Points on a hilly landscape, in no order, each with its height.
A climber steps from a point to the highest of its 5 nearest points, and stops where none of them is higher. Distance is the straight distance between rows; heights are no part of it.
<1426> h=41.0: [ 26  10  -9 -15  36 -18   8  16 -24  -5 -17  11 -32 -14   7 -10   5 -11
  19  17 -37  18   3  11 -25 -12  -8 -24  -2 -12 -11]
<1361> h=35.7: [-19  -5   8  10 -11  -2  -7 -21  12  -2  10  -1   9  -1  -4   4  -7   0
  -9 -20  13 -10   8 -14  10 -22   4   8  -6   2   5]
<1354> h=46.9: [  0   0  -1  -7 -14  18   4  26 -16  -5   7 -10  10  22  -3 -14  21  15
   2  36  -6  17  -8  25  -5  36  20   7  34   9  11]
<63> h=43.6: [ -4  11   7   9  11 -24 -11 -11  18 -10 -13  12 -14 -26  32  12  -8  -9
  14   1 -29  -1  -4  -1   0  -6 -15 -12  -9  -7  11]
<412> h=17.3: [ 23  25   3  12  34 -33  -6   4  14  -7 -17   6   0 -16  31   5   1  -8
  19  -5 -28   4  -7   5  -2  -6 -22   2 -17 -22  17]
<778> h=32.4: [  2  -4   5  -9 -21   7  -7 -35  14  15 -10  -6   4  30 -67   9   2  -4
 -23  25  13  -4  -4 -14  30 -11 -10   1  -4 -11 -21]
<1207> h=33.2: [  9   4   6 -11  17  14  12  26 -32  -4   9  -1 -19   0  15 -25   4   2
  -2  14 -17  22   5  23 -14  21  17  19   6   3  -3]
<130> h=42.7: [-17 -10   6   8 -25   2  -4 -28  12  -1  10  -1   8   4 -27   8  -5  -2
 -17 -20  14  -4   6 -24  11 -18   6   8  -9   3  -8]
<532> h=59.7: [  2   6   8 -13   9  21  16  22 -34 -10   7  -5 -14   3   6 -21  10   7
 -11  22 -21  25  -2  30 -11  28  21  21  17  10  -5]
<848> h=15.0: [-7 -6  5  3 -7  8  1 11 -1  9 13  6  6 -6 24  7 -4 -3 -7 -7 14 -7  9  0
 -2  1  5  8  6 11  6]
<867> h=24.2: [ -3   0   3   2 -24   8   1 -37  14  -9 -11   3   8  23 -62  -4  -3 -11
 -26  -3  15   2   1 -22  14 -10   1   6 -15  -3 -40]
<747> h=27.5: [ -5  -8  12   8 -16  12  -4   4   5   5  10  -3  10  -1   7  10   2   2
 -11 -10  22 -12  13   0   5 -15   7   3  13   8   8]
<824> h=37.7: [  0 -13  -9  -5 -36   9   3 -17   7  10   0 -14   8  18 -51  19  15   9
 -25  10  21 -16   4 -20  19  -5 -13  -9   9  10  -9]
<601> h=59.1: [ 12  23   8   0  14  11   5  30  -8  -6  12  -5  -5   6   4 -27  11  11
  11  -1   4   8   2  41  -8   7  16  20  12  -9   8]
<1524> h=33.8: [ -9   1  15   4 -21   9  -6 -37   8   3   1  -5   4  14 -48   2   2  -2
 -23   0  16  -6   8 -17  26 -30  -1   2  -3 -10 -11]
<1204> h=47.7: [ 35  14  -3 -12  40 -22   6  19 -20  -7 -23   9 -27 -17  12 -11   3  -8
  19   9 -36  17  -2   9 -18 -10 -18 -18  -9 -12  -7]
<905> h=30.2: [ -9  -4  17  12 -15   6  -8 -14  11   6   9  -4   7  10 -20   3   2   3
 -10 -10  19 -15  14  -5  24 -31   2   2   4  -7   7]
<1471> h=33.0: [  5   4   3  -7   1  24  10  25 -24  -7   4  -3   3   4   8 -15   9   1
  -8  23  -7  16   2  31 -10  27  19  13  25  11   5]
<1500> h=44.2: [ -1  -7   3   4 -24  17  -3  -1   2  11   6  -8  17   9 -21  13  12   6
 -14   9  25 -16   8  -1  10 -10  -5  -8  18   8   6]
<497> h=31.6: [-12  -6   0   6 -30   5   6 -35  14 -10  -2  -2  11  16 -52   1   2  -6
 -25 -15  15   1   3 -25   9  -8  -1   3 -11   5 -36]
<619> h=60.8: [ 13  15   1  -9  38  -7  10  26 -16  -3   3   4 -13  -1  23 -20  -6  -1
  20  -6  -5  13  -8  19 -15   8   5  20 -13 -10   5]
<526> h=32.8: [-24  -6  -6   7 -19   4 -13 -38  28 -31 -25   4   1 -27   0   9 -25   4
   3  -4 -29  15 -17 -14 -12  12  -9 -18 -15   5  -8]
<129> h=22.9: [  1  16   7  18  18 -32 -10 -10  29 -13 -15   2  -3 -23  31   6  -3  -3
  13  -6 -31  -2  -4   2   5  -5 -15  -3 -19 -19  22]
<1340> h=3.0: [  2  -4   6   0   2  15   5  23 -11   4  13   5   2  -3  24 -10  -2  -3
  -1   0  13   1  11  19  -6   4  11  16  11   6   5]
<803> h=35.0: [ -1  -5 -19  -6 -44   4  10 -20   5  -2  -8 -16  10   9 -53  21  15  -1
 -30  -5  15 -14   5 -20  11   6 -14  -3   8  15 -24]
<840> h=44.3: [ -6   3   1   2  12 -17  -8   0  10   5  -6  10 -13 -25  37  11 -11  -5
  13   0 -16  -2  -4  -7  -4  -4  -1 -10 -11  -1  13]
<202> h=29.4: [  3   7  11   2  14   0   4  20  -2   4  10   4  -3   1  30  -9  -4   2
   7 -13  14  -4   7  18  -3  -3  10  16   5  -2   9]
<754> h=42.1: [  4 -11  -4 -16  27  -8   6  25 -27   9   0  11 -19  -8  32  -7  -6 -12
  12   8 -14   9   0   8 -14   6   8   0  -3  -2  -3]
<1563> h=46.2: [  6  -5  -3  -9  16 -15  -4  11  -7   1  -8  18 -22 -30  32   6  -6 -15
  11  19 -32   3   2  -1 -16  -4  -3 -25  -3  -1 -10]
<691> h=43.1: [ 10  -6  -8 -15  24 -13   7  21 -24   4  -5  17 -23 -16  30  -4   0 -16
  12  17 -22   8  -1   3 -19   3   5 -13  -3  -3  -8]
<875> h=24.1: [  2 -15   0  -7   5  15   9  20 -18   8   6   8   2 -11  33  -6  -2  -8
  -9   7   1   0   4   8  -7  11  10   7   8  17   1]
<1133> h=19.4: [  3  -7  -1   0 -17  22   8  12  -9   7   5   0  16  -6  16   3   2   0
 -15   9  13  -6   7   6   2   5   3   3  17  20   4]
<360> h=52.5: [  8 -16   4   3 -18  15  -6   7   4  24  11 -10  12  27 -31   4  16  11
  -3  21  27 -23   3   0  17  -5  -4 -20  24  -2   9]
<565> h=55.0: [ 39  25  -3  -9  54 -20   6  21 -21  -7 -13  -3  -7   2   7 -10  -2   6
  29  -4 -24  21 -21  11 -10   2 -23  13 -20 -22   2]
<737> h=54.2: [ 34  23  -1  -6  49 -26   4  19  -8  -3 -17   5 -11 -10  21  -7  -1  -2
  26   0 -24   9 -10  12 -11  -3 -22   1 -12 -20   4]
<807> h=63.0: [ -6 -10   3   0 -23  15  -7 -14   7  15   7 -13  15  17 -40  13  16   7
 -17  10  23 -19   5  -8  18 -15  -9 -12  17   4  -2]
<278> h=50.1: [ 24  14   4  -6  35 -28  -3  11  -5  -4 -20  14 -21 -21  28   1  -3 -11
  18   5 -29   5  -7   6 -13  -6 -17 -14  -9 -16   4]
<131> h=53.4: [ 45  24  -4  -7  50 -25   5  18 -21  -7 -25   4 -10  -7   8 -15   2  -1
  25   1 -33  22 -16  13 -12  -6 -26  -3 -16 -20   5]
<1437> h=37.2: [-17  14   5  24   2 -25 -15 -27  34 -24 -14   0  -1 -13   6   3  -7   2
   9 -17 -31   1  -2  -2   4  -1 -10  -8 -28 -12  23]
<1099> h=51.7: [  2   6   2   4  30 -23   1  12  -1   4  -1   9  -5  -9  36  -1  -4  -2
  15 -16  -2  -2  -2   5  -2  -4   2   7  -8  -9  15]
<509> h=39.6: [ -6  -5  11   6 -23  12  -8 -26   6   5   3  -5   3  14 -42   3   5   1
 -17   2  17 -15  10 -10  21 -27  -2  -4   4  -7  -1]
<1407> h=36.0: [  0  -3   7   4 -11  18  -1  19  -1   9  12  -1  11   7   8  -4   7   2
  -1   2  24 -10  15  16   2  -3   8   4  20   1  10]
<1214> h=33.4: [-27  -4  -4  13  -2 -18 -11 -21  19  -7   4   1   1  -5   6   9 -16  -2
   7 -14  -5  -3  -3 -18   6  -5   2   2 -16  -8  13]
<849> h=44.1: [-30 -14  -9   6 -21  -4   2 -28  11 -11   4  -1   8  -5 -11  12 -16   3
  -7 -23   4   2  -5 -31  -1   1   4   2 -16   9 -14]
<91> h=31.5: [-10 -10   3   6 -21  11   1  -7   5   8  14  -3  14  -5   3  14  -2  -2
 -18  -9  20  -9  11 -10   7  -9   1   8   7  18   1]
<230> h=49.6: [ 12   8  -1  -8  25 -20  -6  10   0   3 -14  15 -20 -25  38   2  -4 -13
  14   9 -29   6  -2   2 -10  -7  -8 -18  -7 -10   1]
<880> h=26.4: [ -1  -7 -14   3 -31  19  12  -1  -1  12  -4 -14  18   4 -18  22  14   4
 -28   5  20 -18   8  -7   6   6  -9  -8  23  26   1]
<1072> h=34.8: [  4  -3   8   5 -14  24   1  20  -4   5  10  -2  16   4  13  -6   7   2
  -5  11  17  -5  11  18  -3   4   9   5  23   8   7]
<228> h=39.5: [-21 -12  -7   2 -15   2 -12 -33  20 -18 -17   3  -7 -33   9  18 -19   2
   6   1 -26  10 -16 -19 -11  14  -9 -19 -12   9  -8]
<196> h=27.8: [  8  -1   8  -7 -18   3  -7 -36  13   9 -19  -2   4  32 -69   7   1 -11
 -23  24   8   5  -8 -17  26  -5  -7   0  -9 -11 -34]
<1249> h=40.9: [-23 -16 -18  -1 -28   3   4 -22  11  -6   6  -4   8 -13  -4  19 -14  -1
 -16 -18   4   0  -7 -32  -3  11  -1   5 -13  24 -18]
<1291> h=45.3: [-19  -4  -1   7   1 -12 -11 -12  12   1   4   9  -1 -19  25  13 -13  -1
  12 -10  -7   0  -4 -14   2   0   0  -3 -13   0   8]
<232> h=51.2: [  1 -10   5  -2 -22  11  -7 -24  10  16   5  -9   9  18 -51  12  11   6
 -19  12  21 -15   4 -13  25 -18 -11  -8   8  -4  -4]
<9> h=53.3: [  4  -8  -8  -2 -20  22   7  24 -11   1   1  -5  22  22   1 -10  16   9
   0  29   8   5  -7  17  -1  31  16  -3  35  17  10]
<65> h=34.6: [-33   7  -3  22  -6 -12 -16 -39  34 -34 -16   5  13  -5 -15  -3 -18   4
   9 -17 -27   6  -5 -12  -8   5  -2 -19 -27 -12  10]
<1417> h=34.9: [  7   6   6  -7   0  24   7  28 -20  -5   8  -2   0   1  17 -16   4   4
  -2  13  -3   7   4  32 -11  16  17  13  22   7   0]
<102> h=31.4: [ 10   5   1 -13  28  -2   7  24 -19   3   5   8 -12  -7  31 -14  -8  -4
  13  -1  -5   7   1  18 -11   8  11  13  -5  -5   1]
<1369> h=14.7: [-30  -2   0  16  -2 -18 -10 -32  22 -11   6   2   7   2 -11   2 -14   0
   8 -25  -8  -1  -2 -21   6  -9   8  -4 -25 -10  13]
<1477> h=62.7: [-28  -7   4  14  -9  -9  -8 -37  16 -13   8   2   5  11 -26  -2 -15  -4
  -3 -23   5  -1   0 -28   7 -18   8   2 -26  -7  -2]
<222> h=44.9: [-13  -3   2   2  -8  -3 -15 -29  19 -12 -14   8 -18 -35  24  12 -16  -7
   6   4 -40   9 -10 -10  -6   1 -14 -20 -11   6  -3]
<1084> h=3.1: [-13  -2   8  13   8 -17  -9  -8  15   4  11   2   4   0  15   1  -4   1
   7 -26   8 -12   5  -7  12 -17   6   9 -12  -8  20]
<210> h=42.6: [-31 -14 -15   8 -19  -3  -4 -36  17 -20  -2   0  13  -2 -21  10 -20   5
   0 -26  -1   8 -12 -30  -9  12   3  -4 -22   0 -15]
<1458> h=53.1: [ 15  10  -3 -16  46  -3  10  24 -34  -3   1  -1 -30  -3  14 -23  -6   1
  16   7 -21  20  -4  13 -18  13   7  15  -9  -9  -6]
<1271> h=26.6: [  0  -4   0   1 -18  20   3  18  -4   8   6   0  18  -1   9   3   7   0
 -15   9  18  -4   9  13   2   6   5  -3  24  17   9]
<1268> h=44.5: [  5  -1   2 -16  37   3  18  24 -45  -6   9  -3 -30   1  10 -26   3  -1
  -3   9 -29  30  -1  10 -16  19  14  10   3   2 -11]
<696> h=61.6: [ 23  19  -4 -14  46 -12   9  23 -23  -3  -1   3 -22   0  17 -18  -3   4
  23  -5 -14  14 -12  14 -14  10  -1  12 -17 -15  -1]
<1478> h=66.5: [ 10  -1   1  -2 -13  26   5  24 -12   1   2  -4  15   6  11  -9   9   3
 -10  24   7   0   6  23  -8  21  11   4  26  14   6]
<1278> h=62.6: [  2 -10  18  -3 -15  13 -15 -13   9  22   6 -11   6  22 -46   5   7   6
 -15  20  23 -18   6  -3  28 -22  -7 -13  12 -10   2]
<1010> h=43.4: [-24  -7   0  11  -2  -9  -7 -12  14  -3   7   3   5 -11  18  13 -12  -1
   1 -15   4  -1  -1 -21   4  -4   5   6  -9   5   7]
<958> h=62.5: [ 20  21   0  -9  42  -4  12  23 -24  -2   5  -4 -20   5  18 -25  -2   8
  18 -10  -4  18  -9  24 -11   8   4  25 -11 -13  -2]
<699> h=39.7: [  2  13   1  11  30 -30  -5   5   8  -1  -8   5  -3 -11  34   3  -3   0
  19 -12 -11  -3  -5   3   0  -2  -5   6 -15 -13  16]
<55> h=67.3: [-31 -10  -7  15 -14  -6  -4 -36  21 -22  -2   4  15   9 -26  -3 -22  -1
  -1 -24   1  10  -9 -30  -4   2   9  -4 -27  -2 -13]
<597> h=46.4: [ 14   2  -9 -11  30 -17   3  14 -18   3 -13  16 -26 -17  27  -1   0 -17
  19  15 -31   9   2   6 -19  -6  -7 -20  -1  -7  -7]
<908> h=49.9: [ 21  12  -2  -9  39 -23   4  22 -16  -2 -11  13 -17 -10  26  -7  -7  -9
  26   7 -22   9 -10  10 -14  -2  -8  -3 -11 -16   1]
<483> h=46.8: [  3   1  21  10 -10   9  -9   8   8  10  10  -7   9  12 -10  -4  10   3
  -4  -1  26 -19   8  13  12 -21   4  -2  18 -11  15]
<808> h=28.9: [  1  -5 -19  -2 -35   6   9 -14   1   8  -4 -17   9  16 -46  24  21   5
 -27   6  22 -20   6 -15  15   4 -14 -11  15  16  -6]
<134> h=19.2: [  5  -8 -27  -3 -32   7  12  -2   1  16  -6 -16  17  23 -36  24  20  13
 -26  12  23 -22   1 -14  12  14 -12 -18  22  24   4]
<20> h=50.0: [  5   5   7   1  -8  19  -7  29  -3   4  14  -9  11  27 -12 -21  17   8
  17  16  14  -4   2  29   0   9  18  -5  29  -7   9]
<96> h=56.5: [  9   9   5  -3  29  -6   5  20  -5   2   5   6  -6  -1  28 -11  -6   4
  15 -13   8  -1  -2  19  -7   0   9  20  -6 -10   9]
<1351> h=45.0: [ -9  -6  -2  -3   7 -12 -10  -7   5   1   0  13 -10 -24  37  17  -8  -6
  12   4 -16   1  -7  -9  -2   0  -2 -12  -9   0   7]
<809> h=41.8: [  7  10  13   5  -1  16  -7  27   2   1  19 -10   4  25 -13 -24  18  10
  21  12  17  -3  -2  31   0   4  15   3  26 -20  14]
<804> h=39.8: [  6 -10 -10   2 -22  21   6  18  -2  14   1  -7  21  16  -6   8  18   9
 -13  22  20 -12  -1   7   8  17  -1 -15  30  22  14]
<277> h=43.3: [-20 -13 -12   1 -30   2   7 -28  12 -12   5  -5  14   2 -29   9  -3  -1
 -19 -26  11   4  -4 -31  -5   6  -1   5 -14  18 -28]
<1051> h=46.3: [  9   1  -1 -10  28 -14   3  18 -16   3  -4  17 -15 -17  35  -1  -6  -9
  18   8 -15   9  -4   6 -14   1   1  -5  -8  -9   1]
<1140> h=35.2: [  6   4   8   2  -2  25   6  27  -7  -1   9  -2   3   4  14 -19   7   5
  -1   5   8   3  10  31  -4  10  13  16  19   2   5]
<1499> h=18.1: [  7  -7   3  -5   0  23   9  25 -19   2   7   3   2  -4  23 -11   2  -3
  -7  11  -1   5  10  19 -13   9  13  11  14  12   1]
<1067> h=43.0: [ -4  -4  10   4 -25  13  -8 -15   6  10   6  -4  11   7 -30   8   6   1
 -18   4  24 -13  14  -8  21 -22  -3  -6  12   2   2]
<1321> h=52.0: [  3  -5  15   6 -12  13 -15   7   6  19  12  -3  11  23 -21  -7  14  11
   3  14  27 -20   6   9  21 -15   4 -15  21 -11  10]
<1269> h=38.0: [ -6 -10  -6  -6   8  -6  -4   8  -4   8   3  13  -6 -19  39  10 -13 -10
   7   5  -9  -1  -5  -8  -8   1   5  -6   0   9  -4]
<1415> h=31.7: [-25 -19 -18  -2 -21  -1  -7 -27  11  -8  -4   1   2 -24   7  24 -15  -1
  -2  -6  -9   2 -17 -28  -7  17  -5  -9 -16  19 -11]
<873> h=30.7: [-12   6   2  13  15 -25  -9 -10  19  -2  -5   6   0 -12  29  10 -10   0
  18 -13  -9  -3   0  -4   4  -4  -1   5 -15  -9  18]
<681> h=18.3: [-10   1   4  18  17 -26  -9  -1  12   2   5   5   0  -8  25   3  -8   0
  11 -24   1 -10   3  -5   9 -11   5   8 -12  -9  16]
<1242> h=64.2: [ 17  24  10  -3  28   1  11  24 -13  -6   8  -5 -13   9  11 -27   4  11
  15 -17   5  13  -4  31 -13   6  10  31  -3 -14   5]
<28> h=30.1: [ -2  -6  -5   4 -23  21  11   3   0   7   6  -6  17  -6   4  15   2   3
 -25   3  17 -14  10  -6   5   1  -1   4  15  28   4]
<1117> h=49.1: [  4  -7   0  -2 -18  22  -1  29  -3   6  12  -5  16  29  -8 -15  17   9
  10  23  12   3  -3  19  -1  23  14  -6  28   2  13]
<965> h=43.2: [ -4   1   0   3  14 -10  -3  13   3   5   3  11  -6 -13  34   3  -7  -3
  15 -10   0  -3   2   0  -5  -1   5   3  -7  -7  13]
<1056> h=44.6: [  6   9  12   7   0  11  -3  18   5   5  17  -3  10   9   5 -12   8   7
   6  -6  22 -10  11  29   1 -10   9   6  19  -7  10]
<1058> h=33.7: [ -5 -11 -12   1 -28  13  14  -5   2   7   5  -6  12  -8  -4  20   4  -2
 -25  -5  16 -10   7 -14   3   1  -3   7   8  30  -4]
<1571> h=53.9: [  5  16   9  -4  -3  21   0  32 -10  -6  12 -10   0  13  -2 -24  12  15
  11  16   3   9   1  36  -8  14  18  14  21  -3  10]
<297> h=26.5: [-12 -17  -7   0 -19   6   9  -7   1   6   4  -4   7 -16  17  18  -7  -3
 -18 -11   7  -7  -2 -19  -2   4   2   3  -1  26  -2]
<1255> h=26.3: [ 35  19 -10 -18  46 -17   8  21 -35  -8 -21  -3 -32  -6 -13 -20   7   1
  25   9 -39  24  -7   4 -22  -6 -18 -19 -13 -10  -8]
<1078> h=41.2: [ -8  -5 -10  -1 -37   4   9 -28   8  -5  -4  -9   7   8 -43  13   9  -1
 -29 -14  15  -7   8 -24   6   1 -11   6  -3  17 -31]
<1275> h=61.5: [ 20  13   4   0  42 -19   3  19  -5  -4  -3   6  -5   1  27 -11  -4   0
  21 -14  -2   3 -11  16  -8   3  -5  15 -16 -18   9]
<996> h=55.6: [-20   7   4  10  -9 -10 -20 -28  29 -22 -13   3  -5 -27  14   9 -17   1
  11  -7 -28   9  -6  -9  -2   3  -8 -16 -19  -3   9]
<847> h=59.8: [ 14   9   2  -6  34 -17   4  21  -6   1   1  10 -12  -1  32  -9  -6  -1
  23 -11  -3   5  -8  17 -11   3   5  12  -9 -12   7]
<439> h=61.0: [  9  -5 -16 -17 -34 -10  11 -23   6   8 -22  -9  -3  31 -74   9  21  -6
 -29  12  10 -12  -5 -17  23  12 -12  -7  -3   0 -37]
<421> h=46.7: [-20  -2  -1   7  -8 -12 -15 -19  17  -3   0   5  -5 -22  24  12 -16   0
  14  -8 -20   6  -5 -13   0   4  -2 -10 -12   3   7]
<334> h=59.0: [ 30  23  -4  -4  49 -29   5  16 -11  -7 -13   5  -4   1  24 -10  -1   2
  28  -5 -12  11 -16  13  -7   3 -19  11 -18 -21   5]
<266> h=35.6: [-17  -4  15  12 -16   2  -5 -32   8   1  11  -3   9  10 -25   1  -5  -2
 -14 -15  17  -9  13 -16  20 -30   3   8 -13   0   3]
<673> h=33.9: [ -5  -8  -7  -2 -38  11   4 -23   6   4  -4 -10  11  10 -49  17  12  -1
 -29  -3  14  -9   6 -20  15  -6 -12   1   3  13 -23]
<1007> h=48.4: [  8  17   6  -9   9  23   8  27 -21  -7  11  -7 -12   5   5 -23   6   8
   5  10  -8  19   5  36 -13  18  19  26  18   3   7]
<1288> h=31.8: [ -5  -4   4   2 -32  11  -2 -31   7   5  -3 -10   6  18 -56  11   8  -1
 -23   3  14  -7   8 -16  22 -19  -8  -3   5   2 -21]
<970> h=46.0: [-31  -7  -3  12 -15   0  -3 -31  13 -11  10   0  10   0 -14  11 -12   2
  -6 -24   9  -1  -2 -28   4  -6   9   7 -14   1  -8]
<944> h=51.8: [  9   1   8   7 -12  18  -5  21   2  10  14  -8  14  21  -9 -16  14   7
   6  13  24  -8  10  26   5  -2   8  -5  29  -6  12]
<1139> h=28.4: [  4   0   3  -6 -28   5  -1 -37  11   4 -17  -2   2  31 -70   6   7 -11
 -28  15  11   0  -6 -21  23  -4  -9  -1  -5  -6 -38]
<976> h=14.8: [  0  -2 -10  -6 -39   4   8 -30  14  -6 -11  -8   6  17 -64   8  10  -6
 -30  -3  17  -6   3 -19  13   0  -9   0  -3   5 -45]
<1416> h=64.7: [ -5  -6   0  -9   8   7   6  19 -14  11   4  13  -4 -11  39  -2  -9 -12
   0   3   2  -1   6   3 -12   5  10   4   1  10   2]
<548> h=62.2: [ 28  17   1  -7  49 -18  10  25 -18  -2  -2   0 -15   0  22 -18  -6   3
  22  -9  -8  12 -14  16 -15   4  -5  19 -19 -17   4]
<101> h=50.8: [ 12  16   6  -6  24  14  13  23 -20  -7   8  -3 -16   3  15 -25   1   7
   8   1  -1  14   4  28 -16  13  16  28   7  -6   1]
<75> h=55.5: [  6 -13  -3   1 -23  21   0   8   2  14   6 -10  20  19 -19   3  11   9
  -8  15  24 -17   6  -1  11   2  -3 -19  25   9   7]
<1409> h=43.8: [-19   2   0  10   6 -18 -14 -20  23  -6  -4   2  -5 -23  25  10 -13  -1
  13  -9 -12   0  -6 -10   3  -3  -2  -6 -15  -7  16]
<1310> h=42.8: [-12 -11 -17   0 -37   7  13 -21   5  -2   1 -10   5  -6 -26  19   2   2
 -27 -14  13  -9   5 -26   4   7  -7   6   0  29 -19]
<827> h=41.3: [  8  10  18  10   8   6  -4  16   4   5  10  -2   1   9   7 -17   6   6
   6 -15  21 -10  10  24   2 -13   8  11  12  -7  12]
<1329> h=35.3: [-35  -6  -4  11  -6 -10  -4 -39  25 -22  -2   6  17  15 -31 -11 -20  -1
   2 -21  -5   4  -2 -28  -1  -6  12 -11 -29 -13  -4]
<981> h=27.4: [-19   7   2  19   5 -21 -14 -21  24  -8  -4   2   1 -12  13   8 -11   0
  13 -16 -19  -4  -2  -9   7  -4  -4  -4 -20 -12  24]
<572> h=30.5: [ 17   2 -12 -16  43 -14  12  16 -44  -6  -4   1 -37  -2  -1 -20   3  -5
  18  13 -37  30   0   5 -24   2   1 -16  -4  -8  -8]
<659> h=49.7: [  4 -12  -8  -2 -27  12  -1  -4   2  18   7 -13  15  21 -38  14  13   6
 -16  14  24 -20   5 -12  15  -6 -11 -14  18   5  -1]
<106> h=17.5: [ -3 -14  -2  -7  -6  11  10  10 -12   7   8   5   5 -11  33   5  -7  -8
 -13   5   6  -5   0  -5  -4   5   9   4   2  23   3]
<1217> h=55.3: [  2  -5  13   3 -10  14 -12  19   3  14  14  -8  13  29 -17 -16  17  10
  10  18  23 -12   1  16   9  -1   8 -12  31  -7  11]
<525> h=22.4: [  2  -5  -8 -10 -34   5   7 -31   7   0 -14  -9   4  18 -66  15  16  -5
 -28   4  14  -7   2 -17  15   1 -13  -2  -3   4 -34]
<286> h=35.5: [-11  -3   4   5   4 -11  -6   5   7   4  11   5  -1  -9  28   3  -9   0
   7 -16   8  -5   6  -2   2  -9   5  10  -6  -3  11]
<287> h=38.3: [-18 -15 -12  -4 -27   5  11 -18   1   1   3  -5   8 -13   3  19  -4   1
 -20 -12   7  -5   1 -27  -2  10  -2   9  -4  29  -7]
<722> h=40.7: [  8   7   6  -9  21   0   6  26 -15   3   6   3  -9   2  26 -17  -2   1
   8  -8   7   7   1  24  -9   4  13  20   1  -7   4]
<1244> h=55.8: [ 22  18  -1   2  41 -27   0  18   0  -2 -12   6  -8 -10  30  -3  -3  -2
  26  -9 -16   4  -9  10  -8  -2 -13   5 -13 -19   9]
<1410> h=31.3: [-10  -4  17  12  -2   5  -6   0   7   4  14   0   8   2   6   0   2   0
  -7 -14  20 -15  14   6   8 -19   7   7   6   2  10]
<731> h=40.5: [-25 -17  -9  -2 -24   3   1 -18   8  -2   7  -1   7 -11   4  20 -11   0
 -12 -15   3  -1  -3 -28  -1   7   2   3  -7  20  -9]
<1516> h=43.5: [ 28  12  -6 -17  49 -15   9  19 -29  -3 -10   1 -29  -5  10 -19  -3  -1
  26   5 -27  21 -10  10 -17   5  -4   0 -12 -20  -7]
<1305> h=32.5: [-23 -18  -9  -1 -13  -4  -6 -21  11   2   0   4  -5 -19  20  21 -15   0
   0  -9 -13   3 -10 -26  -4   8  -1  -4 -12  13  -1]
<113> h=51.0: [ 25  22  -1  -1  43 -30   1  16   2  -3 -18   8 -12 -14  29  -2   0  -8
  23   1 -22   5  -6   7  -8  -6 -21  -4 -18 -18   6]
<148> h=27.0: [-14 -11  -2   1  -7   4  -1  -2   1   7   5   2   0 -16  25  16  -7  -2
  -9  -7   8  -5   2 -13   3   0   6   2  -3  18   1]
<952> h=42.2: [  1  -7  -3  -5   8 -16 -12  -7   5   0 -11  16 -20 -33  36  10  -2 -13
   8  12 -39   3  -4  -4 -12  -4  -5 -30  -3   4  -7]
<48> h=50.7: [  5   3  16   6  -7  17  -8  14   6  11  11  -3   8  16 -10 -17  13   8
   4   2  27 -13   9  20   8 -12   7  -5  23  -7  15]
<1460> h=51.1: [ 39  23  -1 -10  44 -25   1  19 -16  -7 -27  10 -18 -15  15  -9   0 -10
  21   4 -31  11 -10  14 -10 -10 -23 -10 -13 -17  -1]
<968> h=39.3: [-30  -6  -5  14 -13  -6 -13 -35  28 -26 -11   3  13 -10 -14   5 -25   6
   6 -14 -14  10  -9 -19 -10   9  -1 -13 -21  -2  -4]
<1245> h=37.3: [  3 -10 -11   4 -29  15   1  -5  -1  11   1 -10  20   7 -23  18  13   5
 -21   7  21 -16  10  -7  11  -2  -9  -9  22  19   3]
<90> h=33.3: [  8  -6   2 -14  20   9   7  25 -27   3   6   8 -10  -7  30 -12  -6 -10
  -1   6  -7  10   3  11 -16  11  14   4   3   6  -2]
<415> h=47.6: [  5 -13  -8   2 -18  21   0  26  -6  10   9 -10  27  25  -9  -3  19   5
  -2  26  21  -9   2  12   2  20   7 -14  32  13  12]
<614> h=39.0: [  3  -9  -2  -9 -24   7  -5 -26   6  16  -5  -9   3  24 -63  16   9   3
 -23  17  17 -11   0 -17  28  -9 -12  -6   4  -5 -16]

Call two points neighbours if one is among the 5 nearest of the other. Go from one point of each pair to the other, from neighbour to neighbour, staying as high as possible. Name the lowest point that can't be avoided.
<1478> / <1242> | <1117>
<1217> / <1416> | <754>
<75> / <807> | <360>
<75> / <1242> | <20>
<532> / <439> | <614>
<996> / <532> | <965>
<75> / <1217> | <1321>
